Points on a hilly landscape, in no order, each with its height.
From any point a climber steps to the highest of the 2 points nearest to it. It stops when none of these is higher. Distance is the straight distance between rows; heights are no part of it.
dade height 76: [108 129 158 123  98 156 129 108  68 108 147  88  80 125 184  71 147  88
 161 125 161 120 173]
fos height 514: [191 135 157 157  88 130 153 126  80 166 124 106 119 107  71 185 111 123
 112 116 183 165  86]
Sofo height 560: [129 100 162  99 129 137  98 115 128  87 104 118 128 141 186  76 143 168
 126 151 157 130 150]
baf height 129: [161 135 136 117 108 135 112 104  75 115 127 113  89 108 133 103 180 144
 116  89 152 119 134]
kis height 829: [ 98 151 115 112 115 130 100 124 162 127 133 128  74  83 173 128 108 142
  91 146 154 192 144]
zot height 689: [127 152 124 163  95 127 141 147 155 184 133 144 154 120 113 160  52 154
  61 142 144 212 128]
sinut height 327: [125 120 114 155 141  75 127 107  95 132 153 113 130 128 104 118 147 116
 146 131 154  93 145]
zik height 523: [ 77 145 131 122  80 108 128  94 165  98 130 136 111 147 146 124 169 175
 127  80 122 151 152]
Bizur height 579: [117 100 124  79 182 138 110 169 169  79 112 114 129 146 133 115 152 139
 146 112  52  98 124]
vur height 185: [141 164 111 150 110 155 115 141 117 111 136 162 113 115 143 103 104 147
  80  79 120  91 144]
vakeb height 78: [ 90 125  88 103 143 135 159  81 109 173 143 121 165 132 112 126 156 114
 146 108  86 105 123]
vupe height 293: [151 140 104  89 117  73 154  78 100  91 118 126 122 144  72 138 192  67
 144  54 149 134 134]
Pimi height 554: [137 122 162 177 132 134 111 152 151 160 145 154 161 129 142 145  94 148
 121 180 172  95 130]
Rotof height 98: [136 103 131  91 127 157 123 114  71 109 120  92 101 133 186  73 182 112
 133  88 137 104 153]
gon height 698: [ 96 147 125 136 105 118 137 147 160 126 133 129  96 109  97 176 154 165
 126 126  72 153 128]
lisi height 752: [110 157 136 133 104 150 129 146 170 138 127 120 116  96 151 137  56 135
  84 170 120 228 139]
gofek height 455: [168  95 131  99 134 155  95 112 123  93  92 134 149 176 190  57 177 186
 102 110 134 106 132]
Feli height 390: [134 146 119 106 133 107 110 143 226 106 113 172 123 108 138 151 129 160
  75 111 142 162 117]
tun height 341: [214  98 101 171 148  77 113 112  97 145  96 106 157 151  33 164 149 113
 168 164 157 116  58]
bitu height 220: [116  93 148 108 154 124 130 147  99  74 111 108  90 127 129 125 131  93
 184 162 106 129 135]
kinu height 562: [170 137 127 164  94 138 121 155 119 153 116 150 111  83  92 185 121 150
 107 131 142 127 100]
guso height 226: [115 138 121 148 136 147 101 166 134 136 142 133  60  76 159 163 107 104
 122 134 124 108 140]
soge height 160: [128 121 104 109 136  86 145  70  73 131 142 109 173 162  89 115 191  38
 195 131 126 102 147]
fug height 198: [107 146  94 144 171 111 114 152 152 126 149 136  88  88 135 135  78  98
  88  98 128 109 141]
Mevon height 470: [165 130 159 188  56 117 146 106  78 169 135 133 141 130  86 165 128 134
 154 140 182 123 120]
Kuzi height 159: [145 162 139 155  79 139 107 113 108 136 152 143  94 101 136 135 133 133
  99  81 176  95 145]
Rabel height 336: [119 112 120  97 151  94 132 135 189  93 106 148  93 108 109 186 130 110
 121 118 140 160 117]
Doteb height 501: [158 166 114  90 167 129 141 138 131 126 138 141  75  83  91 132 143 123
  79  44 121 147  94]
Labe height 672: [ 95 131 106 113 118 191 110 177 161 112 119 130 144 108 239  73 122 146
 137 158  56 128 157]
muz height 244: [133 127 103 149 134 100 171  84  96 202 139 129 198 181  61 151 106 100
 132 141 130 127 113]
rere height 319: [ 72 157 166  92 155 185 123 182 198  96 146  97 123 121 177 121  71 102
 140 102  95 130 135]
bina height 430: [135  96 162 163  93 124 158 122 117 173 113 152 160 153 106 197 132 109
 178 174 165 125 110]
Rubu height 389: [150 110 167 122  84 165 155 107 103 132  96 139 176 186 104 164 110 130
 163 150 147 121 104]
moz height 515: [127 119 125 101 153 131 123 150 188 103 101 135 176 130 136 118  85 150
 102 186 103 177 126]
mupid height 57: [137 127 189 129 109 133 142 107  55 130 147  91 109 137 124 103 133  93
 174 169 174 137 142]
nitap height 474: [168 115 109 154 143 114 113 150 137 111  96 167 163 142  93 133  98 158
 100 157 112 106 107]
Kom height 354: [ 83 147 164 130 154 134 130 173 192 119 158 101 117 123 128 144  79 124
 124 145 106 148 140]
giz height 480: [137 106 118 142 138 117 115 102 137 144 119 162 135 112 153 139 116 119
 108 146 203 102 127]
luz height 212: [121 130 128 155 141 128 153 123 101 202 154 135 161 129 100 144  92 106
 114 142 131 109 119]
zuzi height 446: [131 145 135 116  86 102 125 113 160  58  97 158 106 165 120 126 147 165
 107  77 143 147 141]
Bufi height 618: [145 136 195 157 120 143 132 144 132 155 153 124 155 141  95 159 135 156
 141 154 136  83 112]
noze height 245: [109 151 147 142 113 182 118 153  91 158 163 123  70  81 170 121 115 120
 141 145 104 107 147]
baza height 440: [117 103 138 150 166 107 144 153 152 135 114 132 175 165 104 133  60 119
 130 202 115 161 110]
Meviz height 694: [168 128 166 153 109 142 132 134  83 139 136 114 151 159  68 144 162 145
 162 146  97  78  94]
vage height 280: [114 113 132 107 173  88 133 145 147  87 118  94  95 126  90 143 128 114
 137 134 110 148 122]
dazez height 574: [164 147 108 129 115 143 102 167 173 102 104 185 168 123 143 117 128 182
  86 138  82 108 136]
pil height 394: [159  91 105 194 116  82 151 146 116 170  99 147 152 147  85 196  86 107
 139 168 165 139 107]
nibeg height 613: [182 116 143  96 126 143 118 102  70 115  99 106 141 170  80 124 199 137
 158 122  95 102  98]
vir height 674: [ 98 132  77  75 164 142 136 117 156 107 119 145 108  95 160 101 129 119
 103  81 110 162 126]
Dugif height 344: [182 104  86  98 146 121 105  91  94  75  71 147 136 185 139  60 160 145
 106  99 140 126 112]
mudum height 449: [105 118 118 102 162 109  96 181 197  71 111 119  84 116 162 117 176 165
 119 105  62 130 137]
Suvam height 292: [125 149 143 153 112 134 156 145  63 134 160 102 110 123  84 136 120  90
 157 126  93 103 144]
pizum height 518: [ 77 147 139 143 119 178 145 122 124 160 162 133 173 138 187  68  72 134
 142 156 115 127 151]
zolu height 367: [144 121 136 112 106  79 141  91 134  84 110 132 113 157  82 154 152 121
 139  96 175 150 121]
vilu height 783: [118 112 137 134 132 177 114 172 131 134 127 152 126 128 201  99 143 143
 161 162  76  74 152]
marop height 417: [124 131 143 109 104 171 153  91 102 129 118 145 165 164 129 109 104 139
 125 132 127 125 125]
doz height 340: [159 136 118 129 139  99 162 141  73 134 133 106 135 128  42 166 119  45
 148  98 117 115 123]
gov height 399: [169 112 111 159 145  78 118 103 117 152 133 143 133 113  86 155 161 126
 118 113 206  87 107]
lita height 266: [123 154 160 160  81 154 136 130  76 158 166 106  91 101 113 142 136 135
 151 144 116 132 131]
Kofed height 398: [195 103  95 163 161  92 113 133 109 137  99 136 144 141  56 145 106 140
 113 155 138 113  72]
tede height 215: [110 145 101 124 132 161 121 137 100 123 141 121 106 112 162  85 120 139
 110 105  80 107 152]
tem height 662: [140 115 187 124 126 124  95 135 140  89 124 107  87 117 152 123 130 163
 122 161 194 140 135]
Tele height 748: [ 91 138 175 109 124 141 100 136 165 121 150  90  97 108 169 113 123 171
 130 176 142 184 144]
buse height 667: [139 127 109 143 122 177 112 161 153 140 120 189 164 110 166 134 112 144
 119 149  91  77 140]
pagad height 294: [187 116 122 146 139 106 130  75  83 162 122 119 181 186  54 150 149 104
 153 152 162 107  84]
Loni height 224: [138 121  95  73 154  98 136  83  82  93 124 105 142 151 109 102 198  41
 162  61 139  97 145]
kem height 482: [ 54 147 127 137 124 124  80 153 177 114 161  89  75 118 223  79 166 170
 137 113  86 128 169]
zez height 624: [100 120 126 148  90 118 124 123 134 119 120 139  94 100 139 160 174 170
 155 162 111 142 143]
Kure height 589: [102 140 113 106 129 159 113 151 191 119 131 138 176 104 195  98  89 153
 110 180  88 155 146]
suvi height 385: [135 137 114 129 150 109 161 145 123 161 138 120 113 108  74 190 104  68
 102  85 134 134 116]
Daneg height 391: [ 73 117 155 158 146 115 157 150 168 147 153 117 146 153 127 144  58 106
 147 179 127 154 143]
rul height 467: [102 140 141 100 129 185 150 105 145 168 143 128 173 127 150 116  84 132
 102 114 126 138 120]
nem height 530: [ 88 106  64  85 185 122 142 104 159 108 107 144 171 139 140  91 109 117
 114 101  99 137 113]
segi height 434: [177 154  86 148 141  88 142 144 113 138 131 148  75  77  70 161 123  97
  88  58 154 115 101]
gose height 40: [117 130 183 157 108 150 152 124  98 155 154 119 134 146 148 117  67 103
 147 176 188 143 142]
Nabun height 364: [179 107  92 176 100  65 150 146 152 153  86 169 137 135  68 218  97 128
 113 123 178 174  91]
gidim height 95: [189 120 147 106 103 110 114  96  64 109 124 106 116 115 102 131 220 103
 163  88 175 100 124]
Puved height 549: [ 63 137 116 156  94 127 100 136 154 135 153 121  76  99 204 124 152 161
 155 165  97 142 168]
gezir height 736: [ 97 101  91 101 167 131 131  95 100 110 122 105 160 152 153  53 125 108
 151 118 115 112 139]
kaz height 114: [ 85 109 108 105 138 122 150  84  80 147 145 108 144 151 136 109 195  97
 204 134  96  96 144]
meko height 388: [ 95 112 124 106 170 102  82 154 171  95 133  82 106 130 187  67 187 185
 108 103  92 128 146]
loru height 625: [167 151 119 146 101 115 131 128 144 144 113 156 139 111  88 146  98 177
  68 129 133 184 101]
guv height 779: [133 101 144  78 141 160 123 120 117 101 104 108 147 179 137  98 178 131
 164 113  80  98 113]
panu height 586: [ 78 111 119 136 148 149 143 122  99 132 142 115 151 144 203  36 104 110
 168 148 113  99 152]
rizi height 186: [ 95 148 111 158 152 135 134 142 147 191 172 131 131  97 143 143  56  96
  89 131 137 132 136]
nid height 568: [116 169 120  72 154 149 146 135 185 129 138 146 109 101 116 133 110 120
  80  52 103 158 109]
Nes height 447: [ 91 130 122  93 119 123 112  99 206 120 127 151 148 121 171 121 160 178
 107 118 136 154 141]

Where does a climber stop that starts at each point below?
vur | vir
sinut | Meviz
fug | vir
Mevon | kis
rizi | vilu
kaz | zik

Call two points neighbours if one is among the 2 nearest of the other. Go from one point of each pair to the other, from neighbour to neighbour, staying as high as possible. Name the lowest point that can't be avoided.
guv, gon | meko
gezir, vir | nem
guv, Meviz | nibeg
kis, vir | Rubu
